Each row is a point on a landscape with many valleys, with its height.
From any point a ball takes the steepest step (drop divided by distance) to one of its 2 nearest points. It stops when none of these is lower. Distance is the straight distance between rows; heights are no part of it.
j632 (h 52.2): [-44  16  15   8 -13  37 -31  20 -13 -12  18  22 -27   4 -16 -42  -9  24
 -10  12]
j200 (h 58.8): [ -9  -8 -30 -35 -19   5 -13 -13 -10  15 -22  44   9 -13  12 -19  -8 -16
 -18   6]
j115 (h 30.5): [ 25 -11  25  28  34   3  14  15 -11   0  36 -53  43 -23 -21   6  27  -5
 -21 -16]
j934 (h 73.2): [-22 -11  -3 -16  80  -1  34  -8  -2   5  30 -18  19   5  19  50  19 -21
 -28 -14]
j719 (h 24.3): [ 21 -11 -11  32  19   4  17  17  16  24 -12 -19  30 -10   2   5  32  -7
  -8 -18]
j539 (h 24.5): [ 21   0  21  19 -10   1 -11  23  16  36  -1  20  10  -5 -24  15   0   6
   2   7]
j701 (h 39.0): [ -6  31  55  17  -3 -10 -12  33   1 -13  42   5 -49  32 -27  33 -25  31
  14   5]
j404 (h 18.1): [ 26  17 -13  22 -52  -3  -4  -7  38   4 -51   6  -9  -2 -10 -27  -4   3
  44  10]
j21 (h 25.4): [  0 -15 -13  -1 -14  27 -28  -3  -9  10 -24  13  -1  -4 -22 -11   7  -1
  13  13]
j530 (h 40.8): [-20 -13 -35 -17   5  30   4 -21 -14 -30 -32 -17 -15  -5  21 -37   4  -3
   8  19]
j301 (h 37.0): [ 19  17  59  22  -9 -25  -8  17   3   4  51   2 -15  18 -41  46 -13  21
  -5   0]
j526 (h 19.6): [ 29  -9 -34  27 -13  -1  -9 -22  -3 -35 -26 -53   0   2  -6 -26  27  10
  24  16]
j244 (h 24.9): [ 18  -5 -13   9 -11 -28   5 -18  -9 -19 -17 -25   4   8  -3 -14   8   4
  14   2]
j736 (h 77.5): [-32  -6  -2 -19  35  14   8   5  -2  10  12   3  11   0  29   5  -5 -10
 -25 -11]
j882 (h 40.2): [ -5   6  22  14 -15  15 -21  31  18  -2 -19  16 -31  18 -17  -9  -4  14
  32  15]
j472 (h 63.4): [-34   7  19   6  14   5  -7  28  -4 -32   3 -21  -6  -8  24 -29  -3  16
   1 -12]
j287 (h 30.2): [-28   8 -22 -33  -8 -17  16 -26 -11 -10 -19  16 -17   6  28   2 -20  -3
 -10  -6]
j858 (h 29.4): [ 30 -16  39  37  45   9  36   6  24  39  27 -24  30   1   9  70   7  23
 -23 -13]
j973 (h 37.8): [ -4   3  65  -8   1 -16 -13  24  16  20  45  41   9  -9  -7  44 -30   5
 -18 -14]
j944 (h 62.9): [-22   4  48   8   6  11 -26  31   1   3  40   6  18 -27  -8 -14  -3   0
 -18 -15]
j586 (h 29.0): [ 42  11   5  28 -49  -5 -27   7  23  21  -7  31 -13  -2 -48 -27   5  -4
  25  14]
j754 (h 45.0): [-17  38  32   9 -12  24 -29  33 -14 -32  54   4 -50  15 -33 -23  -8  22
   2   9]
j783 (h 39.2): [ -1   7  17   8   1 -31  14  11  14   4  24   2  26 -36  14 -33   6 -20
 -23 -19]
j952 (h 33.3): [  5   1  28   6  43 -26  30  15  28 -10  20 -28   8   7  33  46  -2   3
 -18 -13]
j519 (h 70.9): [  2   3 -21  13 -42   0 -19  -2   7 -29 -18  -4   3 -20  -8 -61  12  -7
  14   6]
j958 (h 75.0): [-35 -18   1 -41  55   7  19   0 -11   6  19   4   7   4  34  47  -4  -3
 -28  -8]
j561 (h 66.1): [-24  13  11  13 -11 -23   7  17  11 -39  -5 -18  -7 -11  31 -45   0  -3
   4  -9]
j41 (h 16.6): [ -2  -4  -2 -41   4 -29   8 -11   0  23  19  27  25   1  22  44  -6  -9
 -28 -10]
j281 (h 40.3): [  6 -12  51 -11  20 -10   1  13  26  33  33  25  18  -1  11  72 -20  15
 -15  -8]
j994 (h 39.7): [ 11 -18  -4 -15  24 -20  37  -4  10  30   0   5   7  30  19  65  -9   8
 -13  -8]
j920 (h 61.6): [-35 -15 -39 -54  19  13  10 -23 -39  -1   3  13   3   3  25  15   5 -13
 -31   2]
j779 (h 28.0): [ 29   7 -17   9 -22 -46  21 -23  -3   3 -16 -14   4  21   4  14 -13   0
   3  -5]
j705 (h 58.5): [-33  16  29  17  -8  28 -35  33   3  -2  26  19   2 -26 -17 -45   0   2
 -11   4]
j712 (h 68.2): [  8  16   5  37 -23 -17 -10  14  23 -23 -18 -17   6 -12   6 -49  20   6
  17  -4]
j546 (h 68.5): [-37 -10 -20  -3 -16  40 -15   0 -18 -19 -15  11   0 -21   6 -62  -8   5
 -17  10]
j455 (h 38.4): [ -1 -22  -2 -14  16  36 -26  21 -14  33 -17   8  -8  21 -30  42  13  14
  31  20]
j871 (h 60.2): [-28   2 -21  -3  -8  22 -12   1   8   0 -19  22   7 -25  27 -59  -7 -18
 -20  -6]
j972 (h 31.2): [ 16  -9  39  27  53  -2  32  13  31  13  33 -22  32  -9  16  44  -6  -2
 -21 -26]
j652 (h 42.5): [-36  13 -16 -27  -9   0  14 -10 -18 -18   9  10   1 -10  38 -32 -19  -1
 -34 -11]
j817 (h 42.3): [ -5  -3  38  -1   6 -27   3  20   4  19  15  11  -5  22  10  53 -21  20
   6  -2]
j861 (h 32.6): [ 34 -10 -17  18 -49  -1 -32 -28 -11 -24 -17  -6  -3  -2 -32 -26  -3   4
  30  18]
j791 (h 27.3): [ 39 -15  23  22  26   8  12  10   1  47  26 -15  30   4 -25  48  13  10
 -12 -15]
j111 (h 54.9): [-39   3 -56 -19  15  38  17 -23   1 -40 -28  -3 -16 -15  35 -54   6  -7
 -16   6]
j653 (h 44.3): [  0  -2   6   0 -18  46 -35  23  -8  -1 -14  14 -42  26 -37   6  -6  14
  46  33]
j362 (h 33.1): [ 17  11  16  -6 -15 -37 -11 -22 -34 -10  37 -25  17  -1 -17  17  -6   2
 -26  -8]
j843 (h 44.5): [ 41  -2 -43   1  10 -39  49 -43  10  17 -30 -14 -13  27  20  38  16  -9
  -1   7]
j853 (h 61.8): [ -5  -4  -9  -1 -42  39 -33 -23   8 -30 -42   9 -36  -3  -7 -55  -6   6
  43  28]
j929 (h 43.8): [-15  13   9 -12  -8 -27  11  -2   5 -26  20  12  21 -23  36 -42 -13 -22
 -28 -22]
j127 (h 33.2): [  6 -22 -11  -9  15  21  -2   8  -7  36 -27   7   7   7  -8  18  -1   0
  12   2]
j575 (h 32.8): [ 18   1  52  16  24 -11   2   4  -6   3  48 -28  37 -19 -15  11   5   0
 -18 -27]
j364 (h 33.6): [ -2  17  -8  -3 -24 -19  13  -2  26 -12 -41   4 -25   4  27   1 -17   6
  31  -3]
j440 (h 41.8): [-12  11 -20 -25 -31  -3  -6 -29   1 -29 -41   1 -28  15  25 -27 -26   2
  29   6]
j635 (h 45.1): [-19  13  30  -4   3 -13  -5  18  11   6   4  19  -7   8   9  10 -21   7
   6 -12]
j63 (h 27.7): [ 22  -9   1  46  27   7  11  20  -3   9  11 -44  34 -13  -5 -10  48   2
 -10 -15]
j950 (h 52.0): [ -2  -4 -57 -23  34 -12  43 -42 -30 -26   1 -20 -19  14  12   9  21 -28
   2   3]
j82 (h 29.1): [ 55 -15 -43  32 -19   1  29 -25  32  26 -47 -23   1   8   2  -4  17  -4
  25  18]
j943 (h 42.0): [ -1   2   8 -10   3  22 -20  15 -19  16   1  16 -36  33 -37  40   0  19
  20  22]
j855 (h 66.3): [-24 -20 -56 -48   4  25   9 -34 -27   3 -19  38  10 -10  16 -12  -1 -20
 -27  16]
j495 (h 70.8): [-18 -10  33  -6  35   1  -4   5 -46  -6  41 -32  22   1  -5  37   6   5
 -29 -15]
j935 (h 28.1): [  8 -18 -48  -6  -3  11  -6 -32 -19 -49 -35 -45  -7  -3   9 -41  21   1
  24  17]
j534 (h 65.9): [-21  -6  48   1  20  33 -19  18 -25  -1  60  -4  43 -21 -20 -12  -2  -1
 -23 -19]
j176 (h 67.0): [-20   8 -52 -15  22  21  26 -16  14 -22 -29  -4 -16 -22  31 -44  32 -43
   4   0]
j793 (h 33.8): [ 41  -3 -44  19  19 -10  39 -14  16   7 -35 -30   8   9   3   0  33 -11
  13   4]
j466 (h 24.7): [ 11  16  -4   4 -48  -3 -23   5  25  14 -25  30 -10   1 -22 -30 -12  -4
  31   8]
j706 (h 30.8): [ 24   3   8   8 -12 -31  -3  -8 -14  11  13 -14   8  13 -22  31  -3  13
  -2  -5]
j921 (h 58.7): [-52  13  20   0 -15  19 -12  11  -2 -22   0   0 -30  -2  18 -36 -21  22
  -8  -4]
j968 (h 25.6): [ 16   7 -25   8 -24  -3  13 -11  40   7 -64 -12 -10   3  20 -23   6  -6
  39   3]
j643 (h 21.8): [ 15 -18   8 -24   0 -12 -10   0 -16  38  20  25  34  -9 -15  42   2   8
 -24  -6]
j61 (h 49.8): [ 28  18  23  39 -27 -13 -22  11   3 -10  28  -1 -23  12 -35  -9  11  13
  14   7]
j343 (h 73.6): [-28   7 -58 -19  44   8  37 -14   4  -7 -15  14 -11 -13  18  -1  34 -48
 -11  -1]
j331 (h 68.0): [ -3  14  -7   1 -50  19 -34 -11  -1 -36 -14  19 -29 -20  -9 -58 -18   4
  21  12]
j568 (h 68.6): [-13 -11  16  -2  24  21 -23  13 -38   2  40  -5  29 -15 -23  12   0   1
 -23   4]
j657 (h 15.8): [ 17 -24 -45 -13 -20  12 -18 -32  -9  -1 -40   0  10   5 -13 -20   2 -22
  15  15]
j164 (h 51.4): [  2  37  39  30 -26 -25 -10  23  23  -3  18   5 -17   4 -14  -9  -7  11
  18   0]
j544 (h 25.3): [ 44 -11  23  -4  17  -4  -3   1  -2  48  33  10  51 -15 -33  40  20  -3
 -22  -9]
j980 (h 56.4): [-17   0 -45 -47  22 -13  19 -36 -43 -18  -8  -3 -12  19  27  31   5 -18
 -14   2]
j504 (h 20.6): [ 23  -4   0  14  -9 -16  15   9  22  23  -8   4  25  -5   2  -4   8 -13
   0  -8]
j73 (h 53.3): [-10   6 -10  -5 -25 -14 -17  -4   4   3 -11  24  13 -16   8 -30 -14 -12
  -5  -3]
j409 (h 48.8): [ -8  15  16   7 -33 -19  -8  22   9  -1   8  17  -9 -13   3 -16 -13   7
   2  -8]
j732 (h 24.6): [ 40  -7 -18  29 -20 -14   9  -2  25  35 -36  -5   8  -2  -7  -9  12   3
  16   4]
j270 (h 42.1): [ 25  -2 -29  -7  34 -33  60 -18  13  14 -12 -18  -4  30  22  57   1   2
   0  -6]
j4 (h 21.7): [ -7   8 -12 -23  -4 -47  25 -15  -3   8   6  20   5   3  27  14 -13 -11
 -15 -16]
j879 (h 34.5): [-21  -1   3   5 -12  37 -23  22  10   1 -28  16 -18  -5   2 -19  -9   2
  17  11]
j734 (h 27.4): [ 19 -11  22   6 -10   7 -18  22  18  55   1  40  -2  18 -37  49  -7  14
  12   9]
j683 (h 35.2): [ 19  15  41  27  -3 -22  -1  13  14  -1  38 -26  38 -34 -12 -19   5  -7
 -14 -27]
j330 (h 40.1): [-24  -3 -40 -41 -11   7   6 -41 -22 -22 -39   6 -24  22  28  -1 -21   3
   7  11]
j355 (h 24.8): [ 11 -37 -36 -11 -33  17 -27 -43 -26 -24 -25  -3  -7   0 -19 -35 -13  -5
  25  21]
j851 (h 72.0): [  6 -17  12 -11  46 -11  17  -5 -20   9  32 -20  32   1   6  55   3   1
 -25 -13]
j150 (h 35.3): [  2   4  57  11   4 -16  -3  13  -4   6  49  -1  11 -10 -22  38 -16  11
 -20 -13]
j371 (h 47.9): [ 16   0 -52 -16   9 -28  40 -46  -5 -15 -29 -14  -9  11   8  12  14 -29
   8   6]
j746 (h 37.2): [  1 -18  -4 -16  21   4   8  12   9  40 -26   3   5  19  12  57  -4   4
   7  -2]
j292 (h 53.5): [-26 -10 -28 -15 -22  50 -21 -12  -3 -20 -44   7 -26   1  21 -51 -11   4
  28  18]
j225 (h 41.4): [-14  24  34   0 -10  13 -33  22 -18 -26  31   8 -55  38 -34  16 -13  20
  17  18]
j394 (h 81.4): [-43  -2 -16 -11  36  18  18  14  -2  -7 -17  -3   4 -16  27 -28   8 -23
 -18  -8]
j22 (h 48.2): [ 20  33  38  30  -7   1 -21  37   3 -25  56  -3 -36  11 -52 -12   3  15
  11  13]

Call two points neighbours if one is among the 2 nearest of the other. Go from one point of each pair to the other, from neighbour to neighbour, staying as low as possible. Name the highest point that can't be avoided.
j526 and j632 => j519
j41 and j404 => j440
j404 and j504 => j929

Where does a ball stop that starts at each point below?
j394 => j150
j855 => j150
j164 => j150
j952 => j41
j929 => j504
j61 => j150
j736 => j632
